Each row is a point on a tangle of strands that fork, close into loops and nearly touch. The rows are in no order.
In the rows, zero is written as 128.
Points whose rows are less than 106 apart are linked; no others are. Some points are linked to none.
Z_867: [105 171 107 151 157 113 126 147 104 105 126 105  97 138 124 107  88 124
 102 173]
Z_292: [136 171 109 105 153 108 194 143  90 122 132 106 116 134 144 125 138 180
 114  65]
Z_692: [131 124 151 115 103  59 147 125 127 182 148 174 143 173 139 167 180 183
  92 121]
Z_743: [108 172 145 104 146 163 152 135 132 119 113  75 177  76 151 123 163 114
 167 130]
Z_268: [ 79 111 134 126 139 129 177 118 105 152 149 166 122 181 129 150 123 158
 148 154]
Z_505: [165 128 186  83 118  92 126 168 112 104 134 144  89 104 172 126 187 113
 131 121]
Z_165: [137 130 165  96 108 142 126 123 110 119 118 141 120  94 144 135 153 103
 126 113]
Z_326: [130 175 117 131 181 135 143 127 105  99 138  86 107  89 145  98 183 148
 131 130]
Z_468: [142 156 121 125 106  89 115 131  76 146 148 133 189 124  88 126 127 193
 134  90]
Z_424: [160 131 139  85 176  84 124 134 119 104 158  75 143 137 121 139 100  99
 111  72]
Z_97: [ 86 111 154 129 141 160 150 131 182  79 144 118  91 126 166 135 153  53
 152 144]
Z_956: [137 112 134 105 160 127 100 114 153 107 149  81 157 121 115 137 108  71
 134  96]
Z_429: [ 98 143  90 111 153  91 123 154 120 136 118 106 135 143 140 111 102 153
 115 146]
Z_517: [167 121 140 110 140  60 167 134 118 201 137 142 118 169 140 146 182 212
 134 116]
Z_438: [154 170 158 117 124 146 122 131 166  83 102  74 166 100 140 140 138  66
 113 124]
Z_697: [121 127 112 123 103 129 142 123 121 177  90 147 164 130 134 130 162 202
 129 174]
Z_929: [136 114 121 118 160 107  79 112 130 107 162 107 176 131 117 127 163 134
 114 151]
Z_563: [126 150 126  99 134 126 144 142 175  90 108  79 183 133 150 137 139 108
  89 124]
Z_818: [129 142 139 117 141 121 173 107 109 106 155 135 156 153 116 154 153 147
  83 108]
Z_78: [120  96 124 115 142 169 133 109 113 163 103 147 157 164 124 149  78 110
  39 156]
Z_748: [113  71 100 186 111 161  71 118 138 142 135 161 123 135  88 112  64 121
 105 181]
Z_876: [168 158 167  91 151 124 152 150  78 120 142  97 137  80 133 123 142 113
 174  63]
Z_875: [139 138 126 133 111 107 160 145 163  62 145 122 111  98 146 127 189 134
 105 102]
Z_398: [168 144 163 101 105 199 125 104 141 135  88 107 193 124 115 148 121  86
 129 139]
Z_252: [ 88 101  91 115 176 131 126 123 140 143 134  96 143 138 135 116 104 132
 151 135]
Z_334: [ 68  77  74 123 142 122 103 156 163 159 121 116 159 156 140 118  77 141
 152 161]
Z_542: [191 116 120 121 138 184 118  94 174 133  84  74 119 112 120 129 121  77
 153 125]
Z_329: [163 161 152  81 142 119 192 131  92 120 120 109 158 130 138 151 136 135
 100  81]
Z_709: [187 119 156 135 142 107 205 138 103 126 166 137 105 151 109 156 168 179
 135  90]
Z_895: [156 136 118 137 101  59 158 151 134 112 118 129  91 156 105 141 111 167
 106 118]
Z_21: [156  94 125 125  83 157  84  99 155 124  98 159  90  80 131 127 127  85
 112 112]
Z_562: [ 94 130 110 146 170 141 135 105  56 142 163 161  80 175 112 112  86 141
 105  99]
Z_472: [103 117 102 143 144  88 163 130 166  94 153 137 107 142 149 122 174 167
 106 133]
Z_244: [116 153 120 107 131 187 123 126 169 159  68  85 165  71 162 119 105  65
 149  94]
Z_807: [117  71 105 136 138 174  93  88 154 133 113 160  86 121 136 109 132 106
 100 177]
Z_152: [109 103 122 142 153 171  86  97 180 113 146  92 161 118 122 135 124  65
 138 138]
Z_548: [ 88 128 117 202 135 164  90 147  97 129 135 144  97 110 106  77  89 127
 137 212]
Z_99: [102 125 111 168 126 157  63 101  97 138 140 143 109  54 104  91 124 108
 140 123]
Z_147: [101 170 113 147 110 157 162 144  71 144  89 142 122 126 120 114  81 150
 100 146]
Z_59: [173  99 103 114 122 172  60 115 174 150  79  93 150 121 135 113 123  89
 153 152]
Z_373: [163 170 176 134 131 154 170 117 129  80 141  89 129  88 115 149 154  81
 129 104]
Z_933: [ 96  98 144 158 137 110 144 114 128 145 162 186  99 195 108 145 129 156
 127 198]
Z_623: [113 182 139 143  96 122 165 143  79 110 123 146  97 129 110 126  98 140
 144 128]
Z_590: [115 127 146 136 106 126 160 146 116 103 169 119 128 106 111 139 122 119
 202  76]
Z_184: [140  94 106 161 100  87 129 129 147  85 169 160  65 115 109 126 121 134
 126  78]
Z_514: [103 142 138 106  98  85 148 161 129 200  85 147 174 170 154 152 135 181
 130 190]
Z_732: [135 156 150 161 154 155 135  94 104  90 165 116  96  91 103 126 141  91
 132 114]
Z_946: [144 120 138 104  96 157 117 118 157 135  84 145 175 170 134 160  98  96
  63 161]
Z_9: [190 133 115 114 150 137 145 121 153 118  91  59  95 120 108 130  80 100
 153 123]
Z_120: [101 107 105 161  91 123  93 148 121 152 114 166 141 135 109 121  92 152
 107 185]
Z_307: [105 171 134 110 128 154 108 128 101 131 113 110 191  62 141 107 150 120
 115 114]
Z_408: [ 88 111 106 136 117 132 142 156 170 134  97 126 127 174 150 138 101 134
 101 209]
Z_226: [139 177 151 100 113 108 105 138  87 131 123 111 216 100 111 126 125 143
 124 107]
Z_37: [168 116 136 142 166 118 166  88  98 116 169 146  99 158 100 143 161 173
  98 119]
Z_871: [ 84 145  85 127 160 143 179 120 105 136 128 116 102 127 141 113 102 155
 133  72]
Z_512: [103 107 108 146 172 171 139  89  87 142 147 152 119 156 107 126  85 125
  68 141]
Z_756: [ 85 146 121 154 133 142 113 136 147 102 123 110 121 112 137 118  96  84
 105 150]
Z_485: [115 135 142 181 125 163  55 122  93 124 144 140 112  89  95  99 106  95
 119 183]
Z_221: [ 63 145 144 143 145 165 130 130 175 109 127  97 101  78 167 129 133  43
 165 118]
Z_248: [142 124 176  81  74 137 146 142 148 114  96 147 129 116 159 149 110  70
 136  85]
Z_16: [167 119 126  79 130  67 139 159 134 156  96 114 111 138 150 132 133 167
 149 121]
Z_658: [129 164 115 176 126 106 114 127  82  83 185 143 100 129  87 109 127 158
 141  73]
Z_751: [ 98 127  98 156 119  90  84 163  87 199 113 156 147 150 123 105 105 202
 103 186]
Z_979: [165 189 147 107 145 117 132 147  94 102 105  76 117  67 137 105 152 119
 138 117]
Z_765: [114 105 135 149 139 159 130  94 123 117 159 137 115 122 106 130 135 117
 147 148]
Z_84: [168 122 148  92 111  87 122 170 143 111  98 113  91 111 169 121 161 132
 160 150]
Z_561: [117  75  87 105 119 146  75 133 188 153  98 106 178 142 141 121 107 120
 154 141]
Z_218: [115 149 113  88 126 142 121 146 134 151  67  88 150  91 156 112  70  86
 117 105]
Z_796: [142 133 138 156 114  89 144 151 102  92 190 127 133 123  97 136 151 170
 175  70]
Z_502: [ 67 154  97 145 136 177 189 118 112 132 100 129  95 104 136 117 101 126
 130 129]
Z_890: [127  72  93 139 151 154 126  87 166 137 119 151 115 153 127 120 156 162
 106 194]
Z_266: [164 122 164  72 166  78 131 164 102 118 157  87 146 120 138 129 125 118
 171  72]
Z_174: [142 159 154 121 114 210 102 107 194 149  76  93 196  82 165 138 136  29
 144  79]
Z_576: [163  88 130 115  68 163  45 121 160 142  91 136 154 107 119 126 118  87
 185 142]
Z_653: [130 142 117 115 123  73  90 131  63 187 144 165 153 150 119 119 142 203
 133 103]
Z_969: [116 142 136 117 122 104  78 149  55 188 124 152 188 142 116 113 112 171
 123 155]
Z_178: [134 167 100 148 141  84 148 140  98 110 123 127  65 169 116 117  87 156
  88 130]
Z_29: [123 119 103 136 110 166 143 110 152 127  94 120 161 114 130 127 154 155
 134 149]
Z_598: [127 121 172 114 143 138 174 125 156  78 145 121  97 146 154 154 154  71
 105 138]
Z_101: [124 160 139 102  94  90 155 159 167 110 103 119 180 156 150 155 143 140
  91 147]
Z_387: [141 141 149 108  94 156 114 109 117 128 104 150  93  49 140 122 127  77
 116  73]
Z_133: [ 81 116 140 126 117 116 153 136  96 126 168 161 115 146 126 134 122 136
 177  94]
Z_332: [102 121 126 190 159 110  98 113  90 126 188 185  90 186  91 108 110 155
 122 190]
Z_431: [ 62 137 123 155 134 162 110 128  73 141 147 167 143 114 137  99 148 153
 138 167]
Z_471: [193 118 117 118 101 109 119 146 176 109  92  91 103 138 109 136  96 122
 158 137]
Z_616: [104 154 159 129 128 203 107 120 146 125 112 110 192 109 134 141 111  54
  97 154]
Z_534: [115 135 140 115 142  46 100 152  99 155 148 158  96 173 148 128 140 156
 122 155]
Z_879: [186 126 141  99 112 179 117 117 171 134  59  97 175 178 133 143 113  87
 117 166]
Z_986: [132 109 122 128  93 153 145 129 165 122 134 111 170 105 104 140 123 127
 208  90]
Z_642: [174  92 171 105 136 136 187 150 153  97 154 136  81 124 151 155 164  92
 131  88]
Z_31: [172 137 136 145 141  60 189 165 105 153 175 142 107 166 130 144 179 214
 152  69]
Z_347: [150 108 124 150 104  52 124 133 126 121 169 169  79 162 103 142 130 165
 122 105]
Z_891: [151 107 141 154 129 159 179 116 180  80 151 121  55 104 134 142 140  81
 136  86]
Z_507: [144 123 118 149 102 168 130 114 160 115 113  91 176 128  72 144  85 110
 163 134]
Z_19: [109 147 160 141 126 216  92 100 177 132  93 111 164  82 161 133 160  31
 125 144]
Z_480: [188 102  95 121 107 104 142 142 186 104 104  86 107  99 127 130 137 144
 137  84]
Z_463: [ 83 125  92 152 153  51 115 145 123 153 148 167  76 180 147 102 118 176
 106 162]
Z_884: [133 116 115 136 130 111  53 107  81 129 167 142 122 100  91 102 114 129
 138 105]
Z_500: [ 65 139 119 143 134 159 111 129 160 138 107 109 109  71 152 118  85  49
 113 105]
Z_923: [127  65 118 151  96 188  90 104 165 141 110 168 115 145 110 131 105 104
 142 190]
Z_276: [142 111 126 121 133  79 126 124 133 177 141 126 172 179 104 156 133 178
 137 158]
Z_341: [137 149 140 151 163 144 158 129 147  75 155  97  86  68 158 106 210 117
 130 109]
Z_813: [190  87 117 114  53 144  78 113 184 121  88 147 137 114 125 134 134 106
 140 102]
Z_473: [130 125 111 148 155 101 105 100  71 174 158 175 123 156 111 111 165 212
 125 144]
Z_581: [ 68 110 112 194 123 165 113 132 144 112 148 148 115 115 113  99 119 128
 176 208]
Z_169: [142  84 142  62  98  93 141 151 147 135 107 152 113 137 158 152 103  98
 133  65]
Z_828: [ 98 145 130 158 165 110  97 112  67 126 194 188  73 196 117 103 124 162
 122 114]
Z_222: [ 99 189 124 176 121 144 122 133  64 107 160 131 112 101  98 103 120 144
 168 107]
Z_694: [101 161 145 120  84 109 176 154 119 150  94 158 160 169 135 159 116 158
 107 166]
Z_566: [ 85 102  91 141 173  58 138 127 163 130 158 142 109 185 151 123 149 175
  82 154]
Z_340: [152 105 159  64  77 115  98 152 170 158  79 147 177 160 167 149 135 108
 153 138]
Z_991: [103 103  84 175 142 173 151  89 137 122 138 146 130 123 103 116 142 165
 123 168]
Z_593: [182  86 151  59 133 108 154 129 134 159 105 130 127 144 143 150 133 133
 136  88]
Z_482: [124 150 172 104 140  59 116 128  79 173 159 167 147 189 137 152 158 161
  78 135]
Z_795: [145 121 105 143 147 114  79  86  69 134 168 158 111 129 101 103 150 177
 100 110]
Z_36: [148 103  94 156 101 132 155 122 173  90 128 116  71  98 116 123 119 122
 138  93]

How many points has the smallest loop of links through each point below? Write - if it is on no loop.
Z_252 | 15
Z_169 | 7
Z_221 | 13
Z_563 | 11

A piece is two or more points that can be reached from each other along the links. Count, over all rows, the pieces, the separate loops (a circle has one, a figure eight two, a Y none), the forks (points with three links) and the tips (points with one).
pieces | 3
loops | 4
forks | 7
tips | 5
